Points, in no order, along strands that fork and pass close to each other.
Points whose rows are less than 66.8 apart are linked; no others are. Some points are linked to none.
Miz: -16 -24 -17 13 21 18 -53 11 2 -13 4 -8 6 -20 -15 -5 13 3 -58 -1 -15 -35 -1 50 13
ruda: 37 18 -12 -37 -2 -9 -17 34 -6 0 12 -30 30 -62 32 -40 -3 -30 -24 22 14 -1 25 -9 14
nipiv: 44 67 -25 -32 -15 -11 12 27 -9 11 6 -5 25 -43 48 -14 -17 -27 -2 11 0 -11 -10 -28 -1
nogu: -24 23 -17 28 -11 -25 30 -29 -8 8 -14 42 -1 33 12 20 -13 15 17 -13 -22 -7 -43 -5 -24
Ranun: 20 67 -17 9 -12 -31 3 5 -29 8 -15 19 -12 6 39 12 -5 7 2 -13 -29 -15 -47 -26 -38
Bor: -31 -59 3 -2 19 37 -32 20 18 -12 3 -16 -21 11 -46 21 8 -5 -31 -6 19 -12 35 46 30
tedoz: -40 -27 -25 -5 -12 -2 -61 -24 -49 12 -5 0 36 -18 15 -33 32 28 -26 -3 32 2 6 23 -42
zuro: -45 -26 -13 24 9 21 38 -27 27 -7 -3 37 -13 46 -32 47 -2 6 9 -7 18 13 -10 40 15
dev: 30 -19 53 1 -2 12 13 4 10 14 -5 -16 -40 33 -51 34 -11 2 39 -18 5 21 3 -30 -20
paben: 15 14 -32 -15 6 -5 20 3 19 -5 16 4 59 -34 36 -35 -12 -28 -33 16 2 -16 -4 8 31
mudip: 2 46 5 -10 -16 -34 -26 11 -42 23 -21 -2 -35 -16 25 -1 21 10 12 -8 -11 10 0 -24 -53
nadug: -38 -47 -21 13 8 24 25 -19 40 -20 8 34 22 31 -31 22 7 -3 -23 -5 27 14 -11 59 28
Kab: 19 -14 49 3 1 9 32 3 25 12 -1 -17 -35 28 -42 21 -14 -5 42 0 -1 27 17 -31 13
zuto: 30 4 17 24 17 32 26 19 41 -17 16 -13 -28 28 -35 28 -27 -9 2 -2 -10 -5 -11 -2 60
Bogu: 8 30 -32 -13 -8 -14 58 -7 21 -6 20 15 45 -12 47 -22 -25 -29 14 21 2 3 1 -21 41
buru: -36 -17 -17 16 19 23 17 -4 48 -23 10 17 8 14 -8 4 6 -15 -22 13 -7 -5 4 44 65
mozoz: 63 0 48 -34 -4 -13 -37 21 -34 -16 -3 -30 -6 -10 8 -14 2 16 7 -17 7 18 -25 -39 -54
tunu: 41 5 28 -13 3 -10 -2 18 -7 -1 4 -25 -6 -15 -3 -19 -13 -10 4 8 -1 10 5 -27 4
sop: -73 -22 -43 10 -21 -5 27 -39 28 9 7 42 39 -1 7 -29 33 8 -27 5 2 11 5 49 22
dut: 29 67 -32 -24 -6 -3 -21 37 -5 11 5 -15 2 -65 38 -11 8 -28 -31 16 -19 -22 7 0 5
Ras: -14 -62 12 -24 6 14 -56 14 -27 -3 2 -30 10 -23 -20 -31 17 9 -21 3 33 1 38 17 -9
Zuk: 44 -25 32 6 5 17 -36 -2 -19 -30 -3 -12 4 29 -13 38 -16 25 7 -34 22 -4 -33 -4 -45
toza: 60 12 27 -29 -7 -24 -18 12 -41 -16 -3 -14 21 -4 29 -20 -14 12 13 -13 18 15 -34 -43 -45
sisin: -5 15 14 -2 -15 -38 7 -11 -46 13 -23 15 -3 22 24 2 -1 20 39 -11 14 15 -21 -35 -56
Fup: -18 33 -34 -13 -13 -17 -13 12 -7 23 2 -10 12 -50 40 -17 17 -21 -4 24 -1 1 41 6 9
Mok: 35 4 25 -25 -8 -23 33 8 1 7 3 -19 17 -15 15 -31 -21 -22 33 18 17 32 25 -46 15
govo: 5 18 5 1 -9 -32 8 -5 -32 9 -18 9 1 6 24 -3 -9 8 24 -4 5 8 -15 -26 -31
sel: -20 31 17 -10 -16 -16 8 1 2 39 -12 -8 -54 -14 1 -2 31 -4 43 19 -28 19 54 -33 -9
Kar: 17 37 14 -9 -16 -32 37 3 -9 19 -11 -2 -14 1 21 -7 -15 -9 48 8 -7 21 11 -50 -8
supar: 2 75 -55 -16 -33 -24 5 5 -5 23 0 24 40 -38 56 7 6 -17 -17 1 -21 -28 -28 3 -28
Rada: 17 -13 45 -35 -8 -13 3 6 12 34 -1 -24 -21 -16 -17 -26 15 -16 35 19 -7 40 42 -49 -13
vafiz: 27 -6 18 5 16 14 -21 29 10 -8 5 -26 -27 -9 -28 3 -8 -5 -19 -1 -20 -16 5 1 21
Tuz: 12 21 10 7 9 16 42 9 43 -17 20 -13 -23 6 7 -6 -4 -24 22 20 -20 4 26 -17 80
malab: 28 1 -7 15 -10 -5 20 -30 6 -25 8 32 45 29 6 8 -18 18 -18 -34 -14 -22 -83 7 -28
roz: 60 59 12 9 -1 -2 21 25 -6 4 3 -4 -33 10 7 2 -25 2 13 -5 -29 -11 -38 -45 4
Lete: -24 43 -9 -15 -24 -21 6 5 -1 34 -7 -9 -27 -34 29 -5 26 -15 34 23 -15 17 61 -20 4
bezi: -2 -52 32 -3 10 26 22 3 24 -3 1 -17 -25 33 -51 35 -11 -9 22 -9 38 23 34 6 15
bibo: 20 51 -30 -8 -7 -20 -39 5 -29 1 -5 9 16 -31 46 -8 15 6 -34 -10 -19 -26 -40 3 -45
sar: -10 10 -35 1 -15 -26 -21 -23 -17 8 0 20 48 -21 32 -21 17 11 -32 -7 -5 -16 -25 21 -34
pag: -2 35 -43 0 -8 1 63 -16 40 -10 21 32 36 -5 38 -15 -16 -23 -6 11 -22 -11 -19 -3 45
Dama: 23 34 6 -10 -15 -39 35 1 -26 13 -11 7 6 7 34 -9 -26 -5 40 3 5 18 -12 -50 -20
ger: -20 -68 3 -4 12 26 -48 -4 -16 -17 6 -14 25 5 -22 2 9 17 -27 -10 41 -6 14 40 -15
duki: 43 57 11 4 -2 9 11 26 25 10 11 -20 -49 -15 -2 -2 1 -14 7 13 -50 -7 11 -36 36
pib: 7 0 -2 -34 -4 -16 -24 29 -3 14 5 -35 11 -56 20 -40 13 -25 -13 24 10 9 53 -6 14
likap: 17 23 35 -6 -7 -4 -12 17 10 29 -9 -17 -68 -7 -29 7 19 -3 17 5 -50 8 19 -37 -11
Som: 17 -24 12 -28 -2 -25 -36 3 -43 -4 1 -20 35 -28 20 -37 0 8 1 4 37 18 10 -12 -35
Riban: 7 17 -14 18 -17 -18 1 -29 -9 -12 -6 35 31 25 22 11 3 30 -15 -34 -28 -28 -72 6 -49
pife: 3 7 16 32 5 3 19 -9 -5 -2 -11 14 -31 41 -24 42 -21 15 27 -18 -5 -3 -27 -8 -15
Fedid: -33 3 12 4 -2 -6 26 -8 11 13 -6 -1 -27 2 -1 -3 9 -5 41 20 -7 16 49 -15 25
Ponuv: -19 17 -38 1 0 3 56 -19 50 -18 20 32 36 -1 30 -19 0 -24 -14 16 -19 -2 -8 16 62
reda: 15 57 -18 -26 -16 -18 -28 33 -17 20 -2 -20 -11 -58 35 -10 13 -17 -14 14 -13 0 17 -9 -15
mese: -2 -22 17 -14 14 18 -16 31 35 -8 7 -38 -20 -19 -18 -18 13 -25 -19 20 -17 -6 53 7 64
Bap: 56 19 38 3 -4 -11 27 15 -7 0 2 -12 -13 21 -10 2 -33 0 31 -8 -3 13 -28 -49 -7
timep: 47 -17 35 -5 6 19 -60 22 -16 -23 0 -31 -23 -7 -25 16 -5 17 -16 -22 -7 -12 -14 -5 -29
numu: 24 -12 -10 -3 4 0 -57 -11 -20 -26 5 2 49 -18 23 -16 10 25 -45 -16 -2 -26 -41 23 -37
vakun: 36 6 -12 -23 13 -2 5 24 6 -10 13 -21 42 -35 25 -41 -20 -27 -26 21 14 -10 9 -9 37
rofe: 2 7 -28 4 -12 -14 -38 -25 -14 -8 2 18 47 -20 27 -17 23 28 -48 -23 -17 -29 -45 29 -46
Musag: 11 -51 13 -4 13 19 -61 4 -21 -26 5 -21 18 -7 -17 1 3 16 -25 -14 24 -10 2 27 -20
vur: -40 -20 5 1 -7 -12 3 -17 -33 19 -14 4 -3 9 -2 -14 6 15 28 8 29 18 22 -5 -23
Podis: 50 -19 32 9 5 10 -1 -1 -9 -26 2 -9 12 35 -18 31 -34 11 18 -27 27 5 -40 -15 -25
razi: -60 20 -20 19 -7 -10 -3 -15 -17 27 -19 19 -31 0 7 2 22 14 15 11 -10 -1 31 8 -8
fabug: 9 -43 36 -4 11 28 31 13 42 -12 10 -18 -17 27 -41 22 -16 -21 19 0 24 25 31 -3 46
pena: -45 -27 -11 24 3 13 22 -33 -4 6 -7 37 -4 41 -26 34 2 19 13 -14 20 5 -18 31 -17
Bot: -45 -26 -1 22 -1 12 -2 -29 -25 8 -13 22 -9 38 -24 28 7 33 16 -15 24 -2 -8 20 -41
Zes: -24 -35 39 -27 -1 16 -8 5 22 33 -3 -24 -47 -2 -45 -4 32 -7 25 18 -17 16 62 -18 6
kebo: 43 64 -4 8 -4 -17 15 14 -18 5 -4 10 -18 7 24 7 -18 1 9 -8 -27 -16 -45 -40 -14
sude: 27 57 2 4 -6 -7 23 15 12 11 2 -9 -28 -12 17 -2 -8 -13 16 14 -35 -4 12 -33 24
Suk: 44 14 12 9 19 23 0 31 20 -12 14 -24 -18 -3 -19 -3 -21 -9 -19 5 -22 -20 -9 -8 42
pagu: -12 -15 -13 -6 18 3 -2 13 21 -10 8 -14 19 -22 14 -29 2 -22 -24 23 3 -6 31 18 52
Zekim: 37 54 -11 -6 -3 -19 -37 7 -37 -12 -9 5 6 -11 46 0 9 18 -26 -19 -21 -24 -53 -14 -52
nole: 26 32 -3 7 7 12 52 8 33 -16 20 -4 -3 7 14 -8 -26 -20 16 18 -16 -4 1 -24 69
Lof: 20 -66 21 -4 15 33 -33 9 5 -22 8 -27 -7 18 -43 36 -12 0 -18 -26 40 -2 16 22 -5
gokik: -24 0 -14 19 5 -7 -20 -10 -19 6 -9 10 -1 -1 3 0 10 15 -12 -3 -6 -14 -7 19 -19
bek: -37 66 -49 9 -19 -17 -3 0 -2 31 -9 14 -14 -32 44 14 22 -10 4 18 -29 -12 23 7 0
nev: -34 -53 -9 6 8 16 -32 -16 -12 -8 5 4 34 2 -16 -8 13 16 -29 -9 31 -3 -1 42 -13
gup: -56 6 -27 33 2 5 31 -31 27 -1 -5 44 -9 22 -4 17 11 7 3 6 -20 0 -8 31 27
vip: -4 21 14 1 -8 -19 -39 1 -47 10 -24 2 -36 0 8 6 20 28 8 -12 -7 0 -9 -13 -58
siki: -1 -42 47 -38 -4 14 -21 10 13 34 -5 -26 -43 -2 -54 -5 26 -7 20 10 -13 22 44 -27 -19
tuzot: -35 22 -39 1 -3 -8 25 -9 27 3 13 13 24 -22 42 -15 14 -23 -2 24 -10 -1 32 13 47
gepi: 2 31 0 -2 -2 -7 11 12 17 10 1 -15 -24 -23 16 -10 7 -16 14 21 -25 1 41 -17 33
mases: -45 -8 -21 17 13 7 4 -6 21 -1 1 15 -1 0 2 -6 12 -5 -13 13 -8 -6 21 30 40
Nifu: 55 34 10 -35 -10 -31 -5 20 -32 1 -2 -14 18 -28 39 -25 -14 -8 6 -1 15 10 -21 -38 -31
vati: -7 4 11 -12 -8 -23 9 2 -15 19 -10 -9 -10 -12 10 -19 4 -4 28 14 8 22 36 -23 -7
Pigan: 24 8 9 7 0 -20 35 -10 -14 -9 -3 15 19 31 14 2 -39 2 26 -9 9 6 -48 -31 -13
nitub: -49 -5 -31 25 1 -1 -14 -22 -2 12 -5 26 11 -2 -3 -6 23 15 -29 -2 -15 -16 -6 39 -4
Vof: 23 75 -45 -27 -28 -20 14 16 -11 17 0 15 39 -38 58 0 -10 -24 -7 6 -8 -21 -32 -20 -24
gugi: -23 10 -6 22 -7 -23 10 -26 -27 8 -17 30 4 33 9 18 -3 24 21 -18 -3 -4 -41 -5 -44
disar: -11 -42 16 -8 16 27 -33 29 21 -11 3 -33 -23 -8 -36 -1 9 -13 -28 5 -4 -12 39 26 42
tes: 1 -18 30 8 4 4 47 -7 16 -5 -1 -1 -10 34 -24 20 -27 -6 46 3 21 28 11 -19 23
Pipu: -68 -56 -12 7 6 27 15 -22 1 6 -4 16 4 34 -31 10 14 11 5 8 51 22 24 41 6
tiz: -8 77 -39 -6 -19 -16 -16 22 -5 27 -8 -3 -19 -48 42 9 18 -19 -7 16 -28 -14 18 3 -7
zuzi: 33 9 43 -8 -7 -16 30 6 3 15 -5 -14 -20 9 -11 -7 -14 -5 44 4 -5 28 7 -50 -2
kori: 23 -18 40 -34 -5 -18 19 8 13 18 2 -27 2 -14 -4 -32 -2 -22 37 22 9 38 41 -47 9
Guto: -35 -60 21 -21 -5 7 -17 -13 -42 13 -6 -18 9 8 -25 -22 13 22 21 6 58 22 39 -1 -35
Depip: 39 0 35 -31 -4 -12 -65 18 -43 -18 -7 -25 -11 -21 15 -16 14 23 -5 -17 3 12 -11 -21 -57
rov: -19 -4 7 11 -7 -19 -13 -20 -45 7 -21 17 -3 28 9 10 6 30 25 -15 15 5 -23 -11 -59
sul: 19 -28 4 0 10 7 -62 1 -24 -29 2 -14 28 -14 3 -8 0 21 -32 -13 10 -16 -21 18 -28
vimuk: 14 37 -14 17 -11 -26 1 -14 -25 -3 -11 30 7 25 29 15 -5 19 -4 -23 -28 -23 -67 -15 -45
Bepov: 17 59 -8 -15 -18 -34 -1 18 -23 21 -13 -3 -15 -24 36 -2 3 -7 14 3 -10 6 -1 -30 -29
Duku: 34 26 -13 19 8 5 -4 -5 -2 -17 7 15 20 7 7 6 -16 10 -31 -20 -29 -38 -68 5 -14
Gerep: -14 -43 4 8 17 32 -45 12 -3 -11 -2 -17 -22 3 -42 25 7 7 -29 -16 5 -21 14 34 2
rom: 26 16 19 31 8 11 25 5 11 -6 -1 2 -31 38 -27 37 -32 5 21 -14 -12 -2 -31 -15 14
Runo: 24 17 25 6 1 -10 -16 12 -21 1 -11 -12 -32 0 -10 6 -1 11 6 -8 -16 -1 -15 -23 -26
tolig: -83 -9 -40 7 -19 -11 32 -41 -4 26 1 34 23 9 21 -24 23 5 17 21 20 24 28 15 10
zor: 19 44 -24 -9 4 7 21 18 28 -4 18 -13 10 -33 37 -18 -2 -34 -8 25 -16 -13 26 -9 59
Pufi: -64 -10 -12 26 10 15 29 -23 22 -1 -8 31 -23 31 -19 24 9 7 18 9 0 7 14 27 28
fuma: 25 27 -14 3 16 9 -35 33 0 -6 4 -20 -17 -37 2 -9 3 -11 -44 9 -34 -34 0 7 21
dagut: -72 -57 -3 -8 0 34 -21 -9 -26 18 -9 -16 -18 13 -37 -6 26 20 -4 8 42 2 47 32 -10
Ruro: -65 -6 -21 6 -15 -16 24 -33 -23 28 -10 26 12 12 15 -17 10 11 30 15 24 22 26 -1 -10
sunum: 1 -30 31 -11 9 19 7 21 42 -10 12 -31 -19 2 -25 -10 4 -22 8 18 -2 11 46 -4 60
lifa: -24 -4 11 25 1 -3 24 -19 -13 8 -15 19 -20 36 -16 27 -14 14 37 -7 9 8 -9 -5 -17
voni: -29 -33 15 10 11 12 48 -14 20 -8 -2 11 -6 32 -21 18 -16 -6 39 7 32 31 19 7 31
mapu: -10 -36 34 0 0 21 1 -7 -12 12 -12 -10 -44 33 -51 40 3 18 31 -17 23 7 22 -3 -34
Foto: -10 -41 10 -21 6 -5 -35 11 -20 3 0 -26 16 -29 -3 -36 10 -1 -13 14 26 9 37 6 0
sitag: 2 -7 6 17 21 31 33 12 52 -26 13 -1 -18 27 -22 19 -16 -19 1 11 -2 3 3 14 74
zegi: 16 -59 2 10 20 36 -33 -2 7 -33 13 -13 12 18 -33 40 -12 6 -30 -30 38 -10 -8 36 -7
kuzef: -34 53 -44 22 -7 -17 -23 -3 -10 26 -13 20 -24 -23 26 11 25 3 -19 4 -40 -28 0 18 -15
folus: -1 -35 33 -10 11 13 27 10 30 -3 7 -20 -7 11 -22 -6 -6 -19 24 15 17 25 45 -6 47
Gesi: 13 26 -32 -16 -17 -30 -32 -8 -32 1 0 13 49 -31 52 -18 11 7 -27 -10 3 -15 -35 3 -47
ropo: -77 -56 -16 0 5 40 -9 -19 -8 9 -3 2 -9 25 -39 8 27 18 -11 4 45 3 32 50 -2
Bebe: 0 59 -15 -15 -22 -28 10 13 -9 29 -9 -3 -13 -32 40 -2 6 -15 27 16 -9 12 28 -26 -10
sobo: -1 18 -46 -5 -8 -4 25 -12 37 -7 17 24 56 -31 24 -32 7 -16 -57 0 -24 -33 -20 34 29
Gedi: 25 -29 53 -38 -2 1 -21 11 10 32 1 -26 -30 -10 -40 -16 18 -13 22 8 -13 32 28 -45 -26
pepa: 13 9 -29 8 6 6 32 -12 33 -18 17 24 46 -6 9 -18 -9 -12 -42 -2 -25 -26 -39 23 34
mife: -82 -26 -39 11 -15 0 13 -39 1 20 -1 33 30 6 5 -28 32 12 -13 12 19 14 18 38 9
fub: 30 -4 8 -16 4 -23 23 1 -12 -5 2 -9 34 -9 20 -28 -30 -12 17 8 23 14 -7 -28 3
gupe: 50 15 34 -4 3 4 -42 28 -17 -11 -2 -26 -41 -7 -18 7 2 12 -7 -16 -26 -7 -23 -22 -29
nupiz: 6 3 23 7 -1 3 -65 6 -44 -11 -20 -4 -35 9 -5 22 22 39 -2 -26 -12 -12 -20 -3 -65
naguv: 19 28 -10 14 7 -2 41 -1 16 -10 8 13 7 10 12 -1 -31 -9 8 9 -15 -5 -23 -18 33
Vez: 20 2 -7 12 -5 -13 33 -20 0 -15 3 27 38 27 13 2 -33 4 5 -17 -2 -7 -64 -10 -14
Dure: -7 17 -48 -7 -2 -7 8 -3 21 4 14 12 52 -36 34 -27 7 -22 -39 15 -11 -18 1 27 28
sive: 59 57 -3 -29 -11 -17 9 30 -16 5 2 -13 7 -32 35 -21 -16 -19 0 5 -3 1 -17 -43 -8
poded: -14 25 -41 12 -15 -19 32 -26 16 6 3 37 33 -2 24 -8 -1 0 -20 -5 -29 -16 -31 17 3
tugiv: -46 17 -26 34 -5 -13 30 -33 9 10 -10 43 -6 25 3 18 1 14 9 -4 -23 -5 -24 16 -1
lik: -21 -54 -12 5 11 11 -11 -18 8 -17 11 12 52 5 -12 -11 3 6 -33 -7 28 0 -18 47 4
sava: -47 -48 6 3 10 18 23 -13 5 -2 -4 10 1 28 -26 9 -1 2 19 7 45 26 28 22 17
git: 41 22 9 -4 1 -16 -36 4 -37 -21 -10 -3 10 1 28 -3 -2 23 -8 -20 -5 -8 -46 -20 -50
gam: 20 50 -32 -16 0 1 -6 27 11 5 10 -16 12 -51 37 -17 2 -32 -25 24 -16 -20 24 0 29
tezim: 31 41 -20 -23 -1 3 40 14 21 -5 19 -9 33 -28 43 -25 -22 -37 6 27 1 -7 15 -25 49
tiva: 47 39 17 27 4 8 23 16 3 -5 3 1 -30 26 -13 18 -34 3 13 -10 -28 -14 -42 -31 16
Simul: -12 8 30 -23 -8 -2 -16 6 6 42 -13 -13 -66 -12 -30 -3 38 0 28 11 -39 14 46 -30 -24
Nuz: -37 -51 -12 -5 -3 4 -45 -23 -37 3 4 -3 47 -9 2 -35 20 24 -19 -1 45 7 9 26 -29
mos: 1 19 22 2 -5 -14 -10 9 -18 21 -19 -7 -49 -4 -10 3 14 9 18 2 -22 8 15 -22 -26
zeve: -25 7 -24 -4 14 8 -6 15 33 -6 11 -14 3 -28 26 -24 22 -29 -25 30 -14 -12 50 25 71
Dos: -3 -20 36 2 -3 11 -25 0 -22 10 -18 -12 -49 21 -40 30 11 22 23 -18 4 1 9 -6 -48
dukad: 50 10 11 17 18 27 26 20 22 -20 19 -10 2 18 -18 7 -39 -10 -7 -3 -5 -12 -34 -12 43
Vano: -1 -22 6 23 0 2 20 -29 -7 -13 -4 26 10 49 -14 41 -23 18 19 -27 23 6 -45 8 -30
mam: -21 -9 25 7 -4 -8 14 -10 -24 18 -19 3 -29 22 -18 10 0 17 40 -1 12 17 14 -17 -28
bom: -56 5 -47 10 -18 -15 29 -33 24 13 8 36 34 -6 24 -18 20 -2 -15 9 -12 1 5 34 20
zigif: 7 -57 29 -31 0 13 -72 15 -33 -9 -3 -38 -4 -22 -22 -17 19 20 -14 -11 22 3 30 8 -33
tazuf: 20 -36 25 6 16 17 8 11 13 -17 6 -17 3 15 -30 17 -26 -7 3 -9 27 8 -2 5 18
bereb: 11 -25 11 8 17 18 -37 17 -2 -16 1 -21 -11 -6 -27 8 -5 2 -25 -6 -5 -16 3 19 8
tidu: -43 28 -51 6 -16 -15 34 -24 30 10 9 32 28 -17 41 -10 15 -15 -5 15 -19 -5 11 21 31
feso: -23 -11 -11 26 7 10 53 -21 36 -17 2 37 1 41 -16 31 -22 -2 17 -1 3 15 -28 19 32
linuz: 16 -31 5 23 12 27 -7 -15 7 -20 4 5 -13 45 -35 67 -20 12 -4 -39 31 -8 -23 23 -21
Tovu: -28 -9 -28 9 0 3 62 -26 50 -25 13 40 31 18 7 -7 -5 -13 -2 11 -8 11 -20 24 56
Bepo: -32 -21 30 -7 3 12 19 0 23 14 -3 -14 -39 7 -25 -2 22 -5 36 19 -6 20 62 -10 30
Sufe: 12 -17 4 7 6 -6 -14 -13 -20 -15 -2 5 31 9 4 0 -12 13 -3 -10 13 -4 -34 5 -26
div: 35 13 -7 -3 9 -8 12 7 -5 -11 7 -2 32 -12 22 -23 -25 -10 -12 5 4 -9 -23 -15 7
bute: -17 -51 -9 11 16 20 8 -13 26 -23 11 16 32 19 -23 13 -5 -4 -27 -8 30 5 -16 48 23
pon: -7 -4 -10 -16 6 -8 -8 18 6 4 6 -22 18 -36 22 -34 7 -24 -13 27 6 4 48 4 36
toz: 33 34 26 -3 -1 8 -13 26 26 21 4 -24 -66 -14 -26 1 12 -9 5 7 -58 -1 15 -35 17
dibi: 14 -27 1 24 20 31 3 -1 26 -22 10 2 -9 33 -37 51 -25 -3 -18 -22 16 -8 -23 27 17
zum: -10 -46 24 3 8 22 1 -2 3 -1 -4 -10 -25 27 -45 38 -7 7 14 -15 35 10 23 11 -9
moge: 6 55 -44 1 -10 -20 -15 5 -10 13 -4 12 16 -32 38 -1 8 -8 -31 0 -26 -29 -22 8 -23
Bofo: -43 -11 -30 30 6 10 1 -22 30 -3 1 33 6 10 -20 6 24 13 -42 -9 -25 -18 -24 59 16
bibiz: 2 24 -18 3 16 10 -26 28 15 -2 5 -18 -21 -38 6 -11 11 -16 -38 20 -36 -29 29 14 44
mip: 18 13 -18 16 13 8 34 -6 26 -18 13 19 27 9 5 -8 -27 -9 -21 2 -17 -18 -39 6 31
pozit: 16 -36 -1 -3 10 0 43 -13 17 -26 16 14 61 16 1 -16 -38 -12 0 1 33 17 -38 8 21
lib: -44 -34 -25 25 9 26 8 -20 39 -12 8 35 8 24 -34 25 18 7 -37 -11 0 -7 -18 67 25
Rute: 33 32 -17 2 12 -2 -9 14 -2 -6 7 -5 8 -25 16 -14 -12 -11 -29 6 -20 -24 -17 -5 13
Kura: -27 22 -18 -3 -1 -4 19 0 23 1 11 -9 -6 -23 34 -10 19 -28 19 28 -13 5 57 -2 56
Diti: 1 7 38 5 -10 -19 23 -5 -21 22 -22 4 -37 25 -14 12 -2 12 51 -2 -2 20 6 -39 -34
fomin: -51 -54 12 -18 -4 22 -25 -4 -35 22 -9 -22 -16 2 -36 -19 28 20 7 9 38 10 54 11 -23
posuv: 11 -32 30 -30 -4 0 -74 13 -43 -9 -7 -29 -8 -24 -6 -20 22 27 -8 -11 16 7 12 -6 -54
lale: 38 19 12 13 7 -3 -22 8 -24 -17 -6 -2 -8 10 5 13 -14 16 -6 -17 -11 -16 -45 -13 -28
geto: 23 -35 1 19 21 30 -20 1 13 -31 14 -6 8 19 -31 38 -19 2 -32 -24 15 -16 -29 32 3
tibez: -16 4 5 11 12 6 31 -2 30 -8 4 -2 -21 7 -1 1 -1 -13 24 18 -11 7 30 -3 55
kup: -20 -24 -17 11 5 9 61 -22 46 -26 9 38 28 34 -8 11 -18 -12 8 4 10 23 -26 23 45
pudi: 3 -10 6 1 1 -20 -5 -7 -27 0 -9 3 17 0 9 -10 -12 9 10 -1 16 5 -9 -8 -23
loke: -14 -17 -22 8 -20 -21 36 -36 15 -9 8 39 54 13 7 -14 -4 11 -17 -18 -3 -2 -47 23 -13
dinom: 8 0 16 -22 -3 -12 -32 22 -15 15 -5 -25 -24 -37 -3 -22 17 -5 -5 10 -9 8 32 -13 -14
sug: 31 -51 40 -12 5 27 -34 19 6 -7 4 -37 -24 8 -54 29 -4 1 -3 -21 13 4 19 -2 -12
Baf: -15 -28 -7 16 22 29 25 3 49 -27 9 11 4 26 -22 20 -11 -17 -16 4 10 4 -7 35 60
tere: 38 -38 48 -21 0 21 -53 22 -8 -5 -1 -38 -32 -3 -45 14 7 9 -4 -19 -4 4 6 -12 -31
litep: 4 -18 29 -3 -2 13 -59 9 -33 -4 -14 -18 -47 6 -32 27 20 32 0 -25 -6 -12 3 1 -55
Zazip: 34 -23 43 5 1 5 2 -1 -11 -7 -4 -15 -14 31 -31 30 -21 11 30 -22 22 14 -13 -22 -28
supi: 24 -17 8 20 9 16 -30 -14 -10 -27 0 6 20 26 -8 30 -13 26 -10 -30 7 -15 -47 14 -34
zik: -44 -14 -8 18 0 3 -31 -22 -38 11 -13 12 -8 14 -10 5 21 33 0 -10 12 -7 -5 21 -44
Rana: -41 13 -24 -4 -19 -29 47 -22 -1 16 0 20 22 -5 45 -15 -4 -14 45 22 14 27 33 -18 18

Follow the links from the first point to the second, and from the first to the third. Name the last point that the two ways share.
dev; Bot; pag: zuro
nipiv; nupiz; Lof: Runo
timep; ger; vip: Runo
posuv; Runo; sul: bibo
Pipu; gugi; Bap: govo
Bap; Guto; Bogu: govo
dibi; nipiv; sar: bibo
Kura; Bebe; lale: likap
Zazip; zik; kup: zuro
Runo; bezi; lifa: likap

A fork is a point with three links. Follow the links from the first point to the second and name the forks in between, in order.
supi; Bap: govo
govo; nev: zuro
reda; Dama: zuro > govo
Musag; Ras: bibo
sude; Ranun: mam
sava; pena: govo > zuro
Lof; Bepov: Runo > likap
mam; Runo: likap
numu; dibi: bibo > Runo
Nuz; gugi: nev > zuro

A fork is a point with three links, a tip a point with one. Leave the first point through the second and follow the links. Name the first fork or tip that comes.
lib; Bofo: zuro
Bor; Gerep: mases
Gerep; Bor: likap
Depip; mozoz: bibo
Zuk; Podis: Guto
